Points, in no order, along strands that fork and pass close to each other.
(in the rows, 128 means zero)
Points whose rows are less than 51.1 apart are linked; no others are. Some points are linked to none.
k874: 145, 122, 100, 128, 137, 107, 142, 84, 111, 135, 112, 142, 119, 122, 84, 133, 111, 128, 130, 173, 154, 113, 119, 95, 125, 123, 127, 140, 145, 95, 145
k453: 164, 92, 107, 111, 130, 112, 118, 103, 123, 116, 100, 172, 132, 143, 105, 157, 142, 143, 154, 151, 159, 143, 117, 111, 129, 125, 93, 160, 126, 89, 111
k543: 91, 118, 84, 126, 160, 86, 180, 115, 116, 89, 144, 116, 143, 140, 72, 114, 132, 160, 155, 157, 141, 109, 145, 116, 142, 139, 151, 144, 129, 138, 125
k28: 140, 129, 132, 118, 128, 128, 133, 114, 128, 140, 113, 131, 116, 119, 120, 125, 118, 124, 122, 147, 132, 118, 127, 114, 119, 127, 137, 135, 137, 112, 138
k863: 107, 102, 97, 109, 155, 99, 160, 125, 138, 85, 125, 145, 143, 154, 100, 126, 153, 164, 168, 138, 146, 141, 139, 122, 147, 129, 122, 163, 130, 134, 116
k60: 86, 137, 179, 149, 113, 136, 119, 199, 129, 97, 148, 101, 133, 146, 205, 159, 142, 108, 134, 69, 105, 136, 150, 191, 168, 140, 131, 101, 105, 189, 126
k3: 133, 155, 153, 137, 123, 153, 126, 112, 132, 163, 143, 101, 116, 96, 123, 114, 100, 104, 84, 145, 122, 116, 133, 125, 126, 116, 154, 101, 146, 127, 155
k843: 144, 132, 106, 137, 132, 117, 136, 82, 115, 147, 115, 131, 115, 113, 90, 127, 101, 119, 111, 172, 147, 111, 116, 94, 119, 118, 136, 127, 150, 101, 154
k627: 144, 144, 106, 147, 128, 123, 134, 76, 116, 156, 123, 122, 115, 105, 88, 120, 93, 115, 94, 171, 141, 110, 112, 92, 117, 111, 140, 110, 152, 105, 163
k102: 112, 148, 164, 146, 113, 153, 101, 184, 132, 130, 149, 132, 139, 143, 219, 125, 147, 113, 153, 40, 98, 159, 122, 163, 118, 136, 92, 117, 103, 160, 105
k611: 157, 99, 101, 114, 138, 104, 132, 91, 117, 119, 104, 165, 128, 137, 86, 153, 130, 140, 151, 166, 163, 131, 122, 103, 134, 124, 105, 155, 133, 85, 122
k433: 94, 136, 77, 153, 148, 87, 177, 99, 97, 103, 152, 100, 134, 131, 56, 105, 116, 148, 125, 160, 130, 93, 128, 110, 140, 141, 162, 125, 135, 134, 144
k404: 151, 89, 108, 113, 132, 115, 117, 118, 131, 105, 109, 175, 139, 159, 121, 149, 165, 153, 163, 122, 148, 165, 112, 121, 131, 128, 76, 171, 121, 104, 102
k447: 149, 117, 133, 110, 124, 131, 116, 128, 134, 137, 104, 148, 122, 130, 136, 132, 134, 130, 135, 130, 129, 133, 122, 121, 113, 127, 118, 143, 128, 112, 121
k965: 162, 138, 154, 123, 119, 156, 90, 122, 142, 177, 110, 133, 120, 97, 148, 123, 116, 115, 106, 128, 126, 135, 134, 132, 93, 116, 126, 113, 129, 110, 115
k441: 110, 154, 127, 146, 124, 131, 154, 115, 115, 134, 156, 89, 120, 115, 105, 112, 100, 109, 93, 153, 117, 100, 128, 116, 144, 130, 166, 103, 143, 137, 165
k989: 123, 160, 177, 134, 121, 170, 114, 142, 136, 166, 155, 91, 120, 92, 139, 122, 103, 94, 80, 125, 117, 117, 148, 154, 135, 116, 154, 89, 141, 142, 145
k587: 108, 157, 106, 155, 124, 122, 157, 103, 108, 132, 158, 88, 122, 117, 85, 108, 97, 114, 89, 158, 116, 97, 118, 105, 141, 126, 165, 97, 142, 135, 171
k882: 107, 143, 167, 140, 112, 151, 105, 185, 133, 120, 143, 125, 136, 143, 210, 131, 145, 114, 146, 49, 98, 150, 127, 168, 131, 134, 104, 115, 104, 165, 110
k66: 153, 129, 144, 116, 114, 149, 94, 143, 141, 151, 111, 148, 126, 124, 163, 129, 136, 124, 132, 105, 118, 143, 123, 130, 96, 125, 108, 127, 117, 120, 108
k567: 158, 122, 138, 113, 118, 143, 96, 133, 137, 150, 104, 152, 123, 124, 152, 132, 133, 125, 131, 118, 126, 140, 121, 124, 97, 124, 109, 134, 120, 111, 110
k266: 123, 140, 149, 120, 126, 136, 139, 131, 130, 135, 132, 110, 118, 118, 135, 120, 116, 116, 115, 135, 118, 113, 135, 129, 133, 130, 154, 122, 135, 131, 143
k413: 121, 117, 140, 112, 125, 129, 129, 151, 140, 114, 118, 136, 127, 142, 154, 126, 146, 134, 146, 101, 115, 136, 125, 138, 132, 133, 123, 143, 123, 141, 120
k746: 130, 156, 166, 133, 122, 163, 118, 127, 136, 165, 144, 98, 117, 93, 133, 116, 103, 101, 84, 134, 117, 119, 140, 139, 127, 116, 153, 98, 142, 132, 148
k570: 104, 145, 80, 157, 137, 95, 171, 95, 98, 114, 149, 97, 129, 128, 59, 105, 108, 136, 112, 162, 124, 91, 118, 104, 140, 135, 161, 116, 139, 129, 157
k947: 137, 88, 106, 117, 138, 116, 122, 122, 134, 98, 116, 171, 141, 164, 125, 142, 173, 158, 168, 114, 147, 172, 114, 124, 134, 126, 77, 177, 122, 115, 99
k652: 93, 129, 84, 139, 152, 87, 179, 109, 107, 98, 149, 106, 136, 134, 68, 109, 122, 151, 139, 160, 135, 100, 138, 113, 143, 142, 157, 134, 133, 136, 136
k409: 174, 108, 121, 116, 113, 137, 84, 127, 132, 146, 103, 172, 133, 132, 148, 150, 138, 130, 140, 124, 144, 150, 108, 119, 93, 127, 82, 142, 115, 97, 98
k420: 107, 138, 172, 132, 113, 148, 111, 182, 135, 116, 138, 118, 132, 138, 197, 135, 140, 116, 138, 66, 99, 139, 134, 168, 140, 133, 122, 112, 108, 165, 117
k238: 171, 134, 146, 123, 116, 156, 76, 126, 142, 181, 106, 143, 127, 96, 156, 128, 120, 118, 114, 123, 128, 143, 131, 133, 80, 119, 111, 111, 122, 106, 103
k412: 120, 134, 163, 117, 118, 146, 121, 159, 138, 126, 129, 118, 123, 128, 167, 126, 131, 119, 131, 99, 107, 126, 135, 150, 135, 132, 137, 120, 120, 146, 125
k645: 106, 148, 92, 154, 131, 106, 166, 99, 103, 121, 152, 95, 126, 123, 74, 106, 104, 126, 105, 160, 121, 94, 119, 105, 140, 134, 163, 110, 141, 131, 161
k176: 158, 90, 107, 111, 131, 113, 117, 110, 127, 110, 103, 175, 134, 151, 110, 154, 153, 149, 158, 137, 153, 153, 115, 114, 133, 126, 87, 166, 123, 97, 106
k613: 118, 159, 184, 133, 120, 173, 109, 158, 136, 162, 155, 92, 121, 96, 150, 128, 109, 91, 87, 116, 114, 117, 153, 164, 138, 119, 152, 88, 134, 145, 140
k763: 102, 134, 153, 119, 126, 130, 148, 152, 132, 111, 140, 101, 126, 129, 151, 129, 126, 120, 127, 120, 113, 113, 143, 147, 155, 142, 157, 119, 123, 154, 138
k610: 165, 120, 131, 118, 124, 136, 102, 109, 132, 155, 100, 151, 117, 113, 130, 136, 118, 122, 121, 146, 142, 129, 122, 115, 100, 119, 118, 135, 132, 98, 122
k173: 114, 96, 102, 109, 151, 105, 149, 128, 142, 86, 120, 155, 143, 159, 111, 130, 162, 163, 169, 125, 146, 153, 132, 125, 146, 126, 107, 169, 129, 132, 111
k381: 147, 110, 123, 108, 128, 122, 123, 125, 133, 125, 104, 154, 124, 138, 128, 136, 140, 136, 145, 130, 134, 136, 121, 119, 120, 129, 112, 152, 127, 112, 121
k354: 99, 107, 91, 113, 161, 93, 170, 120, 132, 84, 132, 137, 145, 151, 85, 123, 145, 166, 167, 150, 148, 130, 146, 117, 146, 131, 131, 157, 130, 134, 118
k711: 115, 121, 143, 111, 127, 126, 139, 149, 138, 111, 123, 123, 126, 137, 151, 126, 138, 132, 142, 110, 113, 126, 132, 141, 141, 137, 137, 136, 123, 145, 127
k888: 90, 152, 87, 173, 124, 102, 165, 111, 94, 108, 174, 72, 131, 129, 66, 107, 104, 126, 85, 150, 111, 84, 120, 120, 158, 139, 180, 91, 127, 150, 164
k166: 147, 135, 146, 119, 123, 142, 116, 117, 133, 153, 114, 129, 114, 111, 133, 123, 115, 119, 112, 139, 127, 122, 130, 122, 111, 122, 138, 126, 136, 114, 133
k89: 84, 144, 85, 167, 135, 93, 173, 114, 94, 100, 172, 74, 135, 129, 71, 107, 112, 137, 102, 152, 119, 84, 130, 125, 158, 146, 180, 106, 125, 150, 151
k974: 163, 135, 139, 122, 109, 155, 78, 147, 144, 167, 114, 155, 134, 119, 177, 129, 134, 122, 134, 96, 118, 155, 120, 131, 79, 126, 91, 117, 110, 116, 96
k471: 135, 150, 105, 153, 126, 125, 138, 79, 115, 152, 133, 109, 118, 105, 83, 115, 90, 112, 87, 168, 130, 109, 111, 91, 122, 110, 148, 100, 152, 116, 171
k727: 115, 149, 143, 132, 125, 137, 147, 124, 123, 137, 147, 96, 118, 113, 121, 117, 107, 110, 101, 144, 119, 106, 134, 126, 141, 132, 162, 110, 139, 135, 155
k646: 115, 153, 186, 128, 117, 167, 109, 172, 137, 145, 149, 98, 124, 110, 166, 134, 115, 97, 104, 104, 109, 119, 154, 167, 141, 125, 148, 93, 124, 152, 132
k906: 146, 111, 94, 123, 143, 99, 146, 85, 111, 122, 111, 151, 126, 132, 73, 142, 120, 137, 146, 173, 160, 118, 124, 97, 132, 125, 118, 148, 140, 89, 135
k878: 95, 112, 81, 122, 163, 87, 177, 113, 122, 84, 140, 130, 146, 146, 69, 119, 136, 168, 163, 159, 149, 119, 148, 113, 143, 133, 140, 151, 129, 133, 119
k239: 168, 116, 122, 120, 113, 142, 82, 137, 136, 149, 108, 171, 136, 134, 164, 144, 144, 128, 143, 107, 135, 158, 107, 123, 86, 130, 75, 138, 112, 105, 95
k529: 99, 95, 110, 120, 148, 113, 142, 141, 146, 82, 127, 147, 142, 164, 142, 123, 172, 162, 170, 98, 138, 162, 125, 141, 146, 129, 102, 174, 126, 149, 107
k475: 159, 140, 151, 128, 123, 153, 100, 111, 138, 174, 114, 126, 117, 94, 136, 122, 109, 113, 99, 140, 130, 128, 132, 127, 101, 115, 134, 114, 138, 110, 128
k369: 126, 99, 118, 110, 136, 117, 131, 137, 138, 104, 112, 155, 135, 155, 135, 130, 162, 150, 160, 108, 134, 153, 118, 129, 132, 131, 100, 166, 124, 130, 111
k169: 132, 154, 124, 147, 124, 136, 137, 92, 122, 156, 139, 102, 116, 101, 98, 112, 93, 108, 82, 160, 127, 112, 118, 103, 125, 112, 154, 98, 150, 123, 168
k418: 179, 115, 127, 118, 116, 142, 80, 119, 135, 161, 98, 164, 127, 115, 146, 144, 125, 123, 127, 135, 145, 142, 115, 121, 84, 120, 96, 131, 120, 94, 101
k489: 177, 125, 136, 122, 116, 151, 76, 117, 140, 176, 102, 151, 127, 100, 148, 135, 118, 118, 116, 132, 140, 142, 124, 127, 80, 118, 106, 118, 122, 97, 101
k42: 140, 102, 120, 110, 132, 119, 125, 133, 135, 113, 107, 160, 131, 149, 133, 136, 156, 145, 155, 117, 135, 148, 118, 124, 126, 130, 101, 160, 124, 119, 112
k653: 76, 136, 177, 160, 116, 125, 125, 208, 128, 90, 147, 94, 132, 151, 206, 175, 148, 107, 131, 77, 111, 139, 164, 198, 182, 146, 134, 98, 104, 202, 130
k866: 115, 143, 175, 122, 115, 155, 116, 167, 137, 131, 138, 109, 124, 121, 171, 131, 125, 109, 120, 98, 105, 123, 143, 159, 140, 130, 142, 108, 119, 151, 128
k813: 163, 126, 130, 123, 110, 148, 82, 145, 140, 157, 114, 165, 135, 132, 176, 136, 144, 126, 143, 95, 125, 160, 110, 126, 82, 130, 78, 131, 109, 114, 95
k886: 120, 90, 101, 113, 148, 109, 139, 122, 141, 85, 120, 164, 144, 166, 115, 136, 171, 167, 172, 120, 149, 167, 126, 125, 145, 124, 92, 177, 127, 124, 104
k408: 128, 155, 139, 141, 124, 145, 134, 106, 126, 157, 143, 99, 116, 100, 112, 113, 96, 106, 84, 154, 123, 112, 126, 114, 129, 116, 155, 101, 148, 126, 163
k716: 98, 141, 180, 137, 113, 148, 114, 192, 133, 110, 145, 106, 131, 138, 198, 147, 137, 109, 131, 73, 102, 132, 146, 181, 155, 134, 132, 102, 108, 174, 123
k302: 125, 128, 146, 112, 126, 133, 137, 140, 135, 125, 122, 122, 120, 127, 142, 123, 128, 125, 130, 124, 117, 119, 132, 132, 131, 133, 141, 132, 129, 133, 134
k194: 137, 125, 145, 113, 118, 140, 112, 148, 139, 132, 113, 141, 123, 133, 161, 126, 140, 128, 138, 101, 114, 137, 123, 134, 114, 130, 117, 136, 120, 129, 117
k756: 113, 104, 120, 110, 140, 114, 146, 142, 142, 96, 118, 140, 135, 151, 137, 125, 155, 150, 160, 109, 128, 143, 126, 135, 142, 132, 120, 158, 126, 143, 118
k921: 85, 139, 79, 161, 143, 86, 177, 107, 96, 97, 165, 86, 136, 132, 61, 103, 115, 147, 116, 155, 124, 86, 131, 119, 150, 144, 174, 117, 128, 147, 145

A fork is a point with three links, a tip a point with one. Leave the first point through the second and follow the links. Name the first fork or tip that comes.
k266; k302 -> k66
k567; k447 -> k756
k60; k716 -> k102
k471; k169 -> k412
k238; k965 -> k28
k947; k886 -> k433
k102; k882 -> k653

Name the points in between on the shortest way along the links from the first point to the second, in order.
k886; k433 -> k173 k863 k354 k878 k543 k652
k408; k866 -> k3 k746 k989 k613 k646
k266; k813 -> k302 k711 k413 k194 k66 k974
k652; k888 -> k433 k921 k89
k369; k409 -> k42 k381 k447 k567 k66 k974 k813 k239
